Each row is a point on a landscape with many valleys, with its height.
From any point a ball takes the steepest step (drop divided by distance) to one of its 2 nearest points. It stops when none of these is lower. Distance is the straight distance between rows; heights are no part of it.
lin: 9,-22,9,33,22,-8,3,-31,27,-31,11,31,-84,20,28,16,-6,-16,10,-13,22,78,14,39,-12,23  height 619
vod: -34,10,-4,-16,-24,9,-17,15,27,-26,5,-14,25,-15,-14,-12,6,14,-1,21,-19,3,-13,-52,12,27  height 297
gudof: 14,-11,-3,28,10,-9,38,-10,-24,-3,-29,-9,-6,15,16,-20,-22,9,-10,23,14,9,20,62,-7,4  height 218
neve: 19,14,-11,5,-7,-4,53,17,-56,-46,9,-3,-9,-15,18,14,30,-17,-9,-5,-17,-5,-8,-49,37,7  height 266
sefek: 13,17,-13,-31,10,3,39,-47,11,55,-15,12,32,29,9,2,-35,7,25,22,5,19,18,42,-5,22  height 172
gino: 5,8,11,7,-19,1,58,32,16,-2,1,-13,27,3,31,-8,22,12,2,-7,-25,54,6,-23,22,36  height 527
ruka: 4,17,-14,3,-16,1,26,-37,-11,41,10,-17,33,5,-15,9,-16,4,8,28,9,5,13,30,1,41  height 220
Vuded: 16,-10,-15,-2,-14,-21,-29,-26,33,-46,14,16,-38,35,-9,12,1,-53,-12,9,-13,8,25,-4,-12,49  height 611
nolu: -37,0,24,-38,-1,26,-13,-42,5,0,-28,17,43,35,4,13,-61,46,38,15,9,-3,-5,37,-1,1  height 570
Tur: -18,-7,18,44,-32,1,-11,-3,-29,0,28,-17,25,-26,-48,-9,19,12,-1,-2,-16,-26,-19,10,-6,18  height 493
lobat: -20,-3,-1,32,-8,40,-21,43,10,27,-23,-10,44,8,-26,-14,-2,24,-25,9,-29,-56,-9,-18,-14,13  height 358
Vig: 30,8,-33,-15,-31,-16,17,-44,-6,32,26,5,-29,-49,19,28,40,-17,-3,-21,-2,52,0,4,-2,2  height 217
tibav: -28,10,59,-17,26,22,18,8,23,-28,9,-26,-11,15,4,-34,19,33,-5,20,36,13,-30,67,4,31  height 157
kidil: 36,-16,-25,6,-18,0,15,-13,-25,43,8,17,18,-41,6,51,27,24,38,-51,-11,25,-11,-27,22,-14  height 569
Rurik: 2,-10,-13,13,42,4,47,-36,-36,38,-50,6,-4,3,5,-13,-40,-38,8,-15,51,4,45,44,3,-19  height 273
Lizoz: 13,8,14,-14,21,4,5,45,26,33,2,-9,22,-26,14,-29,16,21,-16,-10,-16,-9,-16,0,-18,-38  height 492
niza: -46,4,52,-11,-19,2,0,11,10,-54,17,-15,30,-10,19,-27,4,-1,11,-6,-5,20,-10,-6,1,0  height 177
Fidi: 3,10,8,17,-22,26,-6,-11,-63,-1,-4,1,47,34,-35,18,-16,-19,-1,-18,7,-73,35,11,-7,11  height 196
duzu: 16,4,-12,-21,-10,-14,1,-36,-16,19,25,-1,-3,-35,-9,17,22,-17,5,-3,9,6,-8,20,-11,6  height 265
Ger: 27,-30,-30,17,24,-24,-38,-4,14,2,-26,-4,-10,5,-23,-17,2,-52,19,30,-2,-18,9,-8,0,13  height 591
gedo: -12,8,-15,22,-2,8,7,-7,-45,-12,18,-15,15,-41,-48,14,15,-14,13,-6,4,-39,-22,-70,32,25  height 594
vubif: 6,-3,27,16,-3,4,-8,35,15,14,26,-17,-9,-14,-37,-15,43,19,-28,3,-6,-19,-46,14,-12,5  height 462
gop: 11,-9,-13,15,35,-7,58,13,-17,-15,-38,12,-23,-17,38,1,16,6,41,-10,8,54,8,-40,43,8  height 316
tonob: -10,-10,-3,-2,-1,-2,-17,6,31,-18,-18,30,-21,6,24,13,-15,53,10,-2,1,56,-10,5,0,-4  height 560
Tedep: -17,-30,31,41,-30,-8,10,10,-4,-69,-7,5,-16,25,13,24,16,-26,21,-24,-25,14,-11,-35,12,12  height 407
rozez: -29,-35,39,14,-36,-13,-53,-47,5,-62,14,15,-33,15,10,33,11,-18,7,-32,0,16,-15,35,-12,-21  height 511
zoze: -34,-2,-5,-41,19,14,-35,-50,30,-23,-14,11,-18,18,-27,-5,-44,18,14,46,44,-2,-21,37,5,24  height 428
Vutof: 13,-19,-17,25,27,-7,34,38,54,7,-4,16,-33,8,31,2,14,7,-3,-19,-16,85,-2,-45,12,23  height 593
vafu: 6,0,-11,-38,-6,-3,-24,-33,16,7,23,-6,2,2,-39,-3,12,-23,-4,26,2,-9,-15,23,-6,27  height 310
Vikul: -36,12,-9,-19,4,-1,-21,-19,45,-42,-18,9,-12,0,2,-30,-57,22,11,63,28,25,10,14,-8,39  height 406
zaf: 14,-36,55,20,55,9,7,46,19,-32,-8,8,-62,50,14,3,32,-30,48,-16,3,32,-2,8,21,8  height 79
nebak: -28,-14,20,-14,-16,17,-32,-35,-13,-41,-21,12,12,26,-1,27,-23,38,32,9,22,0,-7,22,7,15  height 559
bet: -9,-21,26,33,9,-12,47,-9,-3,-35,4,14,-87,10,46,18,8,9,7,-13,23,88,1,39,10,10  height 612
vara: 13,-9,6,34,-25,-8,44,17,4,-5,12,-23,13,0,-1,-13,36,-19,1,-8,-38,16,-13,-38,30,38  height 516
maf: -30,-22,19,9,-9,5,-30,-9,-3,-69,-23,26,-25,28,16,30,-28,68,6,10,21,11,-20,12,17,-3  height 548
Zugap: 7,-23,14,10,-8,-26,-52,0,14,-7,8,8,-31,2,-28,3,24,-6,-10,-6,-13,-8,-22,18,-20,-33  height 535
mogav: 20,-27,11,69,-6,-17,21,21,-37,3,3,-21,-13,-23,-21,-6,34,-27,17,-12,-21,-29,-10,-7,13,-21  height 562
mut: 24,6,7,-29,-4,1,-16,17,-24,-26,-19,9,26,43,9,1,-9,-2,-7,6,-25,-53,19,19,-10,-34  height 622
keb: -6,-8,1,61,-51,5,20,7,-7,5,27,-20,38,-11,-30,-2,15,22,-11,1,-42,0,-19,-21,23,46  height 505
ful: 7,55,-14,-47,27,5,42,-16,-4,49,19,-22,17,-35,8,-17,-26,-27,-9,4,41,-16,19,-4,-9,-6  height 300
Rosul: -10,-20,14,19,10,1,4,56,33,-52,-23,3,-13,16,26,-27,3,2,0,12,-31,17,2,-29,4,14  height 180
git: 27,-16,18,-10,18,-11,15,14,-56,-38,-6,19,-30,-11,27,32,40,-23,42,-30,4,-5,-10,-25,13,-45  height 335
Kudop: 29,15,-40,-38,-6,-1,-13,-20,-18,37,13,20,11,-37,5,47,9,17,9,-17,12,9,-17,-47,14,-22  height 558
nagu: 1,24,-2,-36,-33,-10,-19,15,22,-14,18,-9,27,5,19,-18,-1,-7,-21,18,-32,-1,21,-3,-7,-9  height 315
Kena: 36,8,11,-1,20,-2,45,26,-78,-26,4,1,-26,-11,12,13,39,-13,0,-3,12,-23,-6,-15,14,-18  height 302
kezet: 43,-20,9,-8,13,-4,9,12,23,-26,-7,6,-12,61,12,11,13,-26,4,2,-15,15,19,18,0,39  height 138
lomob: 25,23,-25,17,-5,-15,-18,38,-9,7,35,-33,2,-19,-18,-33,40,-27,-41,7,-53,-51,14,-38,16,-4  height 430
budu: -1,-23,4,-40,8,-7,-46,-35,81,-15,14,29,-33,41,-5,13,-16,-12,9,-17,-1,34,-6,23,-16,10  height 634
tek: -2,-25,42,9,23,12,-25,47,31,4,-1,-5,2,-4,-22,-19,36,23,14,-4,-18,-8,-41,-1,-8,-6  height 445
lel: 3,0,51,-16,-14,8,31,-11,-34,-25,18,-6,11,-4,0,8,36,18,9,-13,12,13,-26,20,8,24  height 351
mume: 27,14,-15,-32,2,-34,-19,-2,41,27,33,-20,-5,-22,2,-39,21,-38,-32,17,-12,3,6,26,-21,-19  height 178
veze: -10,27,-26,-52,9,22,-18,27,21,-38,-16,14,-5,14,10,5,-19,32,-17,53,-5,-5,2,-33,1,31  height 346
zis: -20,-3,32,15,-11,3,45,-2,-25,-22,23,-4,-15,-32,-13,18,42,7,11,-9,10,27,-47,-17,21,19  height 323
Meki: 3,0,2,24,-27,4,42,13,1,41,14,-4,53,-36,12,7,5,48,25,-34,-25,24,-7,-29,14,-10  height 197
gubun: 8,49,-28,0,16,10,12,-5,7,69,16,-55,11,-33,-4,-35,-24,-38,-39,-1,31,-39,40,-41,-5,18  height 369
Diru: 36,24,-27,-15,-5,-9,6,-16,-17,54,8,-7,16,-4,9,11,-18,-14,-7,-7,-4,-26,32,12,-9,-23  height 179
gid: 7,9,-34,-65,5,-4,-24,-31,0,5,-11,28,-2,-13,8,34,-9,1,24,7,18,9,-11,-25,7,-11  height 544
loran: 17,-4,-4,-20,51,3,8,-11,29,63,-9,-10,13,2,-25,-44,-10,-32,9,-6,14,-20,4,37,-15,-16  height 368
Lefis: -4,52,-9,-2,-22,34,-13,20,-10,57,30,-18,58,2,-40,10,-17,8,-14,-14,-14,-69,29,-42,-5,18  height 402
sol: -7,23,8,33,-15,13,-4,5,-33,13,2,-22,43,6,-26,-18,-33,-30,-18,-27,9,-71,49,-12,-18,-11  height 137
gog: 4,-28,-43,54,-19,-11,-9,-16,-6,46,-9,7,9,-38,-23,33,1,33,14,-14,-12,25,-20,-42,17,-2  height 255
laka: -21,31,-12,5,0,2,-15,16,-31,-20,-7,-25,26,-3,-2,-36,-28,-24,-31,27,0,-60,38,-18,-13,-24  height 29
Bon: 9,5,-7,15,-52,-15,6,-41,-55,-32,22,4,-32,-31,11,28,38,-14,-12,-15,-3,18,5,34,5,2  height 363
pidir: 13,1,-33,23,-41,-4,9,-10,-16,31,7,6,41,-16,13,36,1,38,8,-16,-35,13,-1,-46,31,7  height 229
Roli: -57,29,12,-31,24,-2,11,-1,4,5,-1,-1,33,-59,25,-37,-29,21,21,-12,26,36,6,-6,-7,-45  height 152
Nozot: 11,18,34,-23,11,17,25,0,-58,-11,14,-5,17,19,-1,12,-1,8,-22,-11,28,-41,-5,45,-13,-28  height 658
lide: -38,-1,15,-3,-9,42,-39,34,25,-7,-23,1,45,9,8,-25,-25,45,-4,25,-31,-40,-2,2,-14,11  height 380
Bifat: 17,6,-2,-36,27,26,26,51,33,1,-17,24,-14,18,34,13,18,54,-10,-3,-2,45,-21,-19,9,16  height 267
Pasu: 1,-9,1,-19,7,21,-49,46,18,-35,-16,14,-11,12,-14,6,22,14,-17,18,-29,-26,-25,-47,9,12  height 401
laloz: -27,32,-16,-44,-3,37,-38,24,-3,-35,-10,11,2,10,-29,12,12,34,-25,38,-2,-28,-30,-44,15,31  height 374
Paga: -3,-4,32,49,19,-10,60,20,-33,14,-2,-20,-20,-12,16,-29,17,27,-18,4,15,39,-12,65,-14,-19  height 136
Keten: -46,26,25,-30,-39,5,-6,-4,-2,-43,32,-25,43,-40,-17,-16,11,1,12,3,-6,-3,-12,-43,7,21  height 249
nofu: -20,23,-33,-16,-7,26,-17,-8,15,56,15,-2,26,-12,-37,17,-3,47,-5,26,8,-3,-30,-36,-5,32  height 340
rog: -32,14,-27,-24,2,10,-42,-33,-2,31,-17,4,34,-6,-28,3,-54,-21,8,6,30,-45,14,-24,-15,-29  height 500
kiv: 10,22,-34,24,-38,7,46,-48,-75,-6,24,-10,-37,-48,-4,29,32,-11,-21,6,8,-1,-1,26,7,26  height 330
tinu: 5,29,-30,-23,-24,-14,-20,-1,0,-1,-5,3,11,35,6,-1,-23,8,-24,43,-33,-20,28,5,-8,11  height 271
luzig: -27,2,28,20,19,-6,27,4,7,7,4,-27,-16,-17,-1,-44,8,14,-17,17,29,28,-21,58,-10,9  height 70
Lekek: -11,-4,-6,13,-14,17,-11,26,-4,-7,-7,-18,59,-10,-20,-14,3,9,16,7,-37,-43,-2,-56,13,18  height 333
zif: -26,-38,30,63,-18,-6,4,24,-5,-52,3,11,-63,32,0,49,10,-9,3,-21,-34,6,-41,-41,21,-25  height 425
tupid: -10,-8,-8,-24,57,-16,-15,-1,28,24,-11,-9,-14,-31,-19,-42,-5,-33,7,18,19,3,-8,12,-8,-22  height 332
dofod: 0,-6,0,12,28,-3,21,17,64,-4,15,28,-50,21,31,-1,-10,16,-11,-19,-1,87,11,6,-11,28  height 587
Gul: 7,-18,-8,58,22,-13,47,4,-50,24,-24,-6,-25,-2,7,-11,-9,10,-30,-1,38,4,8,49,-8,-28  height 181
Kod: -35,17,0,-43,-53,-8,-37,-46,16,-22,22,14,-2,-8,2,27,-18,9,-7,14,7,30,-12,3,-7,11  height 473
Vipun: 24,-37,-21,11,-17,-27,-63,-22,46,-13,-3,1,-10,23,-31,-5,0,-49,16,8,-24,-11,11,-5,0,32  height 601
lete: 18,-26,-15,13,8,-25,-11,1,31,-33,-19,40,-56,12,47,8,-35,21,1,-5,4,55,17,13,-11,-21  height 567
lomer: -5,13,-1,5,-7,-10,-5,-13,-22,30,20,-5,21,-34,-9,-3,-35,-7,-19,-46,18,-41,24,21,-32,-74  height 234
Rur: -3,-20,8,-29,26,24,-49,48,33,9,-14,10,27,-4,-13,-9,16,16,9,-3,-15,-38,-36,-35,-11,-19  height 424
lasi: 1,5,16,-2,12,-21,-11,3,-5,35,21,-10,10,-30,-5,-33,4,-11,-22,-20,17,-27,-5,46,-38,-71  height 285
Poso: -23,-12,25,3,-3,-15,-29,21,31,-43,32,2,-45,29,-14,18,38,-35,-32,-19,-18,10,-25,-31,-13,6  height 480
tunil: 13,7,-11,28,-7,8,36,-26,-44,51,-26,-1,31,5,11,-1,-49,-17,4,-14,30,-10,52,25,-6,-4  height 238
gogi: -19,-28,31,4,3,5,-58,14,21,-65,-18,18,-40,47,-3,23,-1,39,5,4,4,-17,-22,12,1,-9  height 539
teme: 16,-17,18,-20,-17,-5,-20,-27,-39,-47,-11,17,6,54,11,20,-9,-7,7,6,-10,-45,13,48,12,-14  height 635
pagu: -6,-5,2,5,29,19,8,-40,-19,61,-9,11,16,-25,-30,2,-22,-38,35,-46,50,-13,13,17,-6,-21  height 151
gib: 36,-41,24,25,-5,-7,-10,27,7,-45,-8,7,-30,58,-1,21,37,-20,3,-7,-24,-8,4,0,0,20  height 82
vum: 42,-47,-17,47,-26,-27,12,-2,14,8,-7,21,-20,22,37,28,18,-13,1,-32,-41,51,18,12,0,5  height 592
Poz: -33,7,9,-61,-6,1,-15,-67,26,-22,-1,19,-2,-1,1,8,-24,2,30,18,29,22,-10,21,3,29  height 450
sor: 25,-16,-3,-6,5,16,0,8,-11,5,-12,5,18,25,-31,21,18,9,23,9,2,-13,-17,-10,11,39  height 549
lig: -22,26,-43,-41,8,4,-26,-55,2,39,-27,21,5,8,-19,30,-59,5,-4,34,32,-23,3,-19,-9,-18  height 515
Matag: 25,-50,38,55,9,2,23,26,3,-26,-9,7,-60,55,-7,28,29,-29,37,-9,-11,31,-5,-8,25,36  height 14
fave: 12,-15,-28,56,-12,-22,-11,18,-36,-8,0,-2,-18,-14,-44,7,31,-18,-2,-1,-40,-35,-22,-43,23,-8  height 572
reniv: 23,6,23,-12,-16,13,6,-23,-42,-5,5,1,24,61,-1,13,-16,21,-18,2,-7,-52,14,80,-1,-26  height 646
kuru: -35,23,5,-9,-20,-4,-52,-13,5,9,2,-7,53,-15,-25,-6,-39,-16,7,-3,-6,-61,18,-9,-25,-35  height 481
napuv: -23,-10,45,-11,52,40,-14,12,22,-16,-17,-7,-16,24,-9,-22,2,37,7,20,38,-23,-35,48,8,18  height 219
dor: 0,-19,22,-15,38,26,-15,-23,14,-18,-17,-9,-11,52,-45,-17,-2,3,8,37,34,-32,-27,52,10,44  height 263
Nuz: 28,5,-33,13,32,0,20,39,22,32,-18,-37,24,-13,24,-56,5,-23,-7,29,-25,-11,32,-35,11,20  height 221
nug: 29,4,50,-27,5,1,37,19,-18,-29,19,-3,3,17,30,8,48,-19,20,-22,1,18,-3,22,7,7  height 370
sugol: -4,-9,21,52,-7,-1,57,42,-2,10,1,-11,28,-32,14,-20,13,22,23,-28,-30,17,-19,-34,26,-19  height 162
faso: -4,-18,37,5,44,14,1,45,47,-50,-14,20,-34,46,27,0,-2,-4,20,-17,-3,45,9,-12,0,19  height 133
vir: 53,-4,-21,31,-4,-20,35,-21,-31,34,22,-11,-33,-53,7,14,49,-22,0,-23,-5,12,1,11,4,-8  height 262
Nonu: 16,12,-1,-37,15,0,16,-5,56,-23,11,27,-45,38,40,-3,-29,33,-21,0,11,63,14,39,-8,4  height 578
dur: -28,12,-11,-2,55,-17,23,-24,-10,5,-20,-15,-20,-51,9,-41,-11,-35,22,24,42,46,11,9,8,1  height 202
Tege: -16,2,-16,19,-46,-7,8,-20,-17,-7,8,-4,9,-3,-1,16,-8,21,-3,26,-10,23,-6,11,8,30  height 257
rek: 25,-24,-25,18,-33,-37,-35,-14,20,-8,-2,18,-9,12,23,15,-5,-8,-9,-8,-28,22,22,9,-12,-14  height 585
nur: -25,29,11,-17,0,4,-20,-4,24,38,2,-18,66,-32,-3,-40,-52,-25,10,-17,2,-46,37,-16,-25,-37  height 457
lepa: -34,-34,53,39,-8,-12,-42,3,16,-59,7,5,-56,29,14,11,5,16,7,-13,5,12,-12,17,2,-34  height 526
Talis: 0,-7,-26,-2,-8,-41,-1,-28,28,11,25,10,-52,-43,26,0,28,-40,-14,-18,7,63,1,7,-12,-13  height 160
Veteg: -43,24,-25,-28,8,-22,-12,-42,-11,8,-8,6,9,-56,28,-11,-39,-4,9,2,35,19,10,7,-17,-52  height 62
gez: 21,0,-8,-5,-2,-49,4,-5,47,23,26,-19,-16,-33,21,-36,33,-58,-8,-8,-15,51,21,14,-8,8  height 84
bil: -6,0,-11,41,-21,-18,-1,1,-16,-30,17,-21,0,-35,-42,-4,28,-36,12,-5,-42,-35,-34,-76,47,16  height 584
buk: 0,7,2,0,-7,-2,30,46,-4,-59,-12,2,-5,15,23,-1,15,2,-19,9,-24,8,-9,-51,19,18  height 222
vefof: -9,-4,37,13,17,19,15,-9,-22,56,6,2,28,-18,-12,-6,-27,-6,24,-75,37,-14,21,40,-21,-52  height 85
Vupe: -56,-6,3,8,22,-2,-12,-16,15,-21,-24,-10,-13,-14,-9,-41,-41,21,-4,47,47,17,-11,22,-12,24  height 388
gemuz: -30,0,-17,11,1,-26,10,-31,-16,3,-9,-6,-4,-60,21,-20,-11,-12,10,8,23,24,11,-5,3,-21  height 139
Maleg: -25,-36,54,38,-9,2,29,38,-9,-31,22,5,-59,8,-4,24,31,-32,30,-24,-22,13,-45,-34,31,-35  height 443
gavus: 25,-42,-1,51,-27,-6,-11,-18,-35,-15,-25,3,15,28,-4,20,13,-17,36,2,-26,-12,17,13,6,30  height 270
Gigaz: -5,5,-40,-48,-4,1,-41,-59,-17,19,-7,32,-6,-7,-28,52,-27,16,6,8,29,-11,-18,1,-5,-28  height 529
mapif: 39,27,-36,-22,-9,-10,-2,-1,14,60,-1,4,24,24,-2,14,-16,21,-28,27,-27,-19,23,16,-12,-9  height 227
tif: 23,0,-9,14,-32,-26,-20,36,8,-9,27,-10,6,-11,7,-15,36,-15,-32,-17,-52,-9,3,-41,7,-25  height 453
metin: -6,6,-4,24,23,26,15,50,25,65,-7,-21,37,-28,10,-38,-3,22,-38,-13,-6,-22,4,-4,-22,-23  height 506
Gere: -17,30,-15,11,-22,17,21,-17,-85,-23,29,2,7,-29,-37,35,23,12,0,-20,10,-45,-14,-32,18,21  height 604
Pimot: -14,1,-18,-7,15,38,-22,0,15,67,-16,11,40,-3,-40,8,-22,17,10,-1,30,-15,-18,-22,-7,11  height 359
rurib: 13,10,-34,-28,34,3,-12,23,50,55,1,-8,4,-27,-9,-32,10,4,-14,24,2,11,-13,-22,-8,9  height 290
guze: 1,57,11,-59,6,7,7,-5,30,34,28,-25,61,-18,5,-36,-20,-28,14,10,-15,-41,34,-8,-14,-9  height 418
Bem: 15,-37,-20,42,19,-39,-2,3,1,-32,-37,20,-46,-6,26,-11,-26,-5,19,12,-2,35,27,9,1,-16  height 574
Nevo: 8,-2,-1,18,4,29,21,-25,-11,67,-25,-7,33,4,-30,-12,-44,-40,28,-30,42,-26,46,10,2,14  height 201
zazuz: -21,18,-11,17,-1,-5,13,-21,-14,25,-9,-12,-1,12,5,-20,-37,21,-42,18,26,-7,18,59,-25,-14  height 253
tis: 20,43,-39,3,1,-9,-1,15,-8,44,30,-51,14,-28,0,-39,4,-24,-47,21,-23,-40,36,-44,7,5  height 400
gur: -60,13,32,-20,28,-4,2,23,20,-43,-7,-7,9,-38,28,-50,-5,4,9,10,18,33,-13,-8,1,-19  height 95
lozi: -45,-1,-18,-20,35,-11,-24,-33,29,19,-23,-1,-6,-29,-18,-35,-43,-12,9,27,40,9,-5,17,-12,-5  height 364
Mipit: 20,21,-42,-24,-11,-3,-23,4,35,69,27,-15,18,-23,-21,6,14,30,-17,14,-12,10,-14,-38,0,14  height 318
paf: 33,12,28,-27,8,6,35,45,-28,-36,16,-6,-26,28,14,9,57,-5,-23,0,-2,-11,-16,7,5,-8  height 339
rupid: 10,-33,-26,62,-48,1,-5,-41,-47,-9,-9,8,-23,-26,-21,46,29,-8,24,-9,-19,-1,-9,1,16,12  height 305
pabo: -4,-2,-1,-36,18,22,-38,-24,32,15,2,-5,1,44,-59,-14,-10,-3,-8,33,6,-52,-17,39,-13,33  height 303
kesa: 6,-30,-13,36,23,-24,-2,8,0,-14,-29,-3,-25,-9,-11,-9,4,-16,20,21,5,12,-4,-19,9,12  height 583
zarig: 8,-25,10,5,20,-18,-26,-26,62,-32,29,27,-65,41,17,14,-9,-27,-8,-30,10,46,3,28,-34,6  height 626
Zuz: -38,0,-16,-29,14,24,-9,-15,-2,6,-49,26,35,20,6,21,-52,47,45,15,25,5,0,-6,9,1  height 580
tupu: 6,33,-20,-12,12,-2,19,-12,-1,78,37,-38,14,-47,-15,-12,-8,-10,-16,-2,44,-3,6,-20,-9,10  height 337
zufig: 32,16,-1,-36,9,-26,-21,14,-5,10,31,-2,-9,-18,-6,-22,18,-27,-35,-9,-10,-37,-1,21,-26,-55  height 254
Fel: 13,5,-4,-7,35,16,63,47,-16,2,-32,6,-5,-2,31,-3,18,43,4,5,7,38,-10,-20,25,3  height 293
tazu: 7,-28,30,39,-7,-15,36,11,-6,-29,-1,10,-36,25,46,20,18,14,7,-23,-4,61,2,29,5,-7  height 605
kageb: -18,57,20,-52,-30,-10,-4,-5,2,-14,34,-20,56,-17,9,-19,-13,-23,-3,22,-18,-25,28,-17,-8,3  height 367
kem: 2,21,-14,-53,-9,0,-3,-13,5,-40,-14,6,12,34,20,0,-26,0,6,39,3,-1,23,-6,-2,31  height 312
voni: 22,13,-37,-15,49,27,6,37,49,63,-27,-20,19,-11,4,-45,-4,-6,-25,37,-3,-23,10,-9,-7,31  height 258
maz: 36,-52,-35,53,-8,-13,0,-29,-35,14,-33,12,2,-10,-2,32,7,-14,42,-10,-8,3,15,18,2,-1  height 294
Lolad: 32,-10,11,-48,32,9,17,28,25,-11,-9,29,-19,49,31,35,25,20,15,-32,10,56,-13,-9,14,12  height 235
zese: -26,31,18,-28,-31,32,-16,16,3,-19,1,2,60,36,10,6,-18,36,-2,32,-35,-25,12,-2,-9,23  height 408
taba: 1,24,-2,-1,-1,31,-6,14,6,72,12,-11,45,-8,-41,6,-19,4,2,-36,16,-48,7,-12,-17,-4  height 379
Kelar: -9,-31,-41,50,-47,-17,-25,-31,-18,-15,-15,21,-8,-20,-9,43,2,17,10,-4,-25,18,-6,-41,27,12  height 279
Gufa: -7,3,-2,-23,8,5,8,9,20,-13,-9,14,-19,14,31,-1,-26,67,-23,14,12,37,-10,47,-7,-9  height 568
nogo: -10,61,-9,-44,-10,41,-18,14,-11,24,11,-3,57,30,-36,9,-10,12,-5,21,-16,-64,14,-31,-4,32  height 429
muv: 26,23,1,-50,7,5,35,-27,5,41,8,6,43,22,8,-1,-26,-14,10,4,-3,-24,33,32,-5,-12  height 96
sete: 11,-16,6,-1,-9,-13,-18,30,10,13,-2,2,28,-15,14,-5,19,7,15,-22,-33,7,1,-18,-1,-38  height 474
Vaz: -2,-1,12,13,23,22,24,-3,-14,46,-51,2,-6,18,-6,-30,-46,-29,-19,-35,69,-18,40,45,-2,-42  height 306
suzab: 35,16,-34,-34,22,-26,-1,-9,5,27,-11,-10,6,-1,14,-28,-21,-43,-16,20,-1,-33,29,13,-8,-36  height 212
dofus: -49,4,11,12,-37,10,16,-35,-24,-9,13,-8,12,-35,-14,12,6,32,16,14,15,25,-31,-9,14,33  height 289
vof: -4,-10,-14,19,-15,-15,-35,8,10,-71,6,5,-23,31,-20,3,12,-44,-5,14,-33,-5,15,-48,16,48  height 621
zak: 30,24,-39,26,-13,2,41,-29,-62,37,45,-23,-23,-61,-13,28,39,-17,-20,-26,10,-15,5,3,3,7  height 296
Bemi: 12,-28,54,12,-10,-2,21,26,-49,-59,1,12,-26,22,24,42,37,-6,32,-34,-10,-7,-21,-9,21,-37  height 362
geb: -13,16,-20,-32,6,21,-22,26,-17,-11,-23,25,1,13,20,19,-13,74,-29,8,2,-11,-20,-10,-6,-36  height 597
mep: 31,23,-24,23,29,-20,48,39,-24,5,-3,-36,7,-28,34,-44,8,-22,-19,7,-11,-8,25,-38,18,-10  height 171
Vot: -43,-7,14,6,-56,-16,-32,-57,-6,-45,12,5,-18,-32,8,12,5,-3,7,-4,2,32,-11,18,-15,-4  height 494
zadob: -28,19,-16,18,9,13,20,-8,16,72,-25,-8,9,1,12,-24,-60,20,-43,4,36,14,16,45,-29,-29  height 281
zut: -1,8,6,-39,2,-11,-57,16,22,-43,29,5,-61,11,-25,10,35,-12,-40,13,5,-11,-30,-3,-16,-2  height 499
geruz: -1,10,-10,-39,21,2,-17,9,-18,-32,-21,8,-15,13,5,0,-16,16,-20,23,14,-25,-3,10,-7,-23  height 608
zareb: -8,16,-17,1,31,22,10,20,4,54,-44,0,-9,-2,10,-30,-40,-6,-49,-5,47,-10,25,13,-21,-41  height 308
Romup: 11,5,-12,22,-36,-10,-13,3,-11,20,33,-16,1,-9,-47,-9,35,9,-32,15,-27,-5,-20,11,-7,22  height 478
rup: 7,-39,28,48,-16,-18,-16,-1,-17,15,24,-5,-29,-22,-33,7,46,-15,14,-7,-2,-3,-39,6,-2,-21  height 550
rem: 7,-3,17,-3,-2,-2,6,-49,-38,27,16,3,21,-32,3,11,-14,-17,27,-46,12,-24,11,60,-23,-59  height 165
Vafuf: 15,-28,10,39,2,19,-3,-5,-46,0,-35,-6,53,32,-28,10,-6,-18,46,-11,-3,-51,12,0,2,21  height 239
rom: 7,-20,2,-40,-9,-10,-58,-48,40,-39,0,27,-42,49,-18,11,-28,6,-4,18,2,-13,-4,34,-2,4  height 644
Zap: 11,-50,24,65,4,-11,21,-2,22,-15,17,21,-46,42,38,42,13,-10,1,-38,-26,63,7,21,-20,13  height 598
Val: -5,5,-28,-42,11,20,4,10,-11,3,-41,30,21,18,26,37,-31,64,6,17,14,8,-3,-31,4,-1  height 588
tira: 9,-25,20,8,-2,20,25,27,12,-10,-10,1,10,27,7,6,18,40,18,-2,-9,31,-19,-11,15,51  height 538
mula: 8,-29,3,7,-15,-28,-37,-3,28,-49,-5,39,-33,38,35,19,-21,-1,1,-19,-20,20,21,25,-20,-28  height 575
Kot: -16,29,-6,-17,28,2,38,-34,-21,23,-2,-13,10,-30,6,-28,-20,-25,6,26,54,17,8,8,-1,24  height 251
Tuv: 3,-28,49,22,-31,13,13,28,-20,-58,-5,3,10,45,18,29,33,20,11,-33,-36,6,-12,-6,20,-11  height 385
gemaf: 11,2,-24,-14,-14,-39,-54,13,19,-16,25,5,-48,-14,-12,2,37,-25,-37,1,-21,-2,-18,-15,-5,-42  height 519
maka: 18,10,19,12,11,-24,51,45,-2,0,3,-22,30,-48,44,-46,18,-7,13,-23,-27,17,19,-26,12,-30  height 103
Pelel: -17,17,-27,-20,31,-10,-18,-3,-6,-5,-34,-8,7,-2,13,-38,-47,-33,-16,26,23,-47,34,-1,-12,-32  height 135
pipav: 1,23,-27,15,6,39,30,47,15,70,-4,-21,36,-18,8,-16,-5,41,-56,9,-18,-26,1,-24,4,18  height 517
kup: -4,-21,38,22,1,-5,3,40,15,-20,22,-16,-47,3,-17,-1,46,-26,6,-9,-17,8,-38,-37,18,-8  height 461
Veka: -12,45,16,-50,-34,29,-38,11,2,10,36,3,46,22,-25,7,5,20,-13,13,-27,-48,-9,-4,-13,8  height 439
vuk: 31,-11,28,-35,5,15,31,-1,20,-19,10,20,13,68,32,31,20,-4,14,-31,-3,48,4,31,6,45  height 191

For each start below, name the point where the ball stops.
Lizoz: Veteg
Tedep: Matag
teme: tupid
Nozot: tupid
lepa: tupid
nogo: maka
gedo: Matag

Call two points neighbours if one is among the 2 nearest of the other. Go from one point of each pair to the other, from neighbour to neighbour, staying as low as possible. Name the highest point that can't be avoided.
tinu, maka: rupid
muv, Veteg: Veka
maka, Matag: nug
Diru, laka: suzab
Veteg, gur: Roli
vefof, gez: lasi
tupid, maka: loran
vefof, luzig: zareb

For each start below, name every point that the ball comes to, in order.
metin: Lizoz sete tif lomob tis gubun tupu ful Kot dur gemuz Veteg
Maleg: zif Tedep Tuv Bemi git Kena neve buk Rosul faso zaf Matag
reniv: teme mut geruz geb Val Zuz nolu nebak maf gogi lepa rozez Vot Kod Poz zoze Vikul Vupe lozi tupid
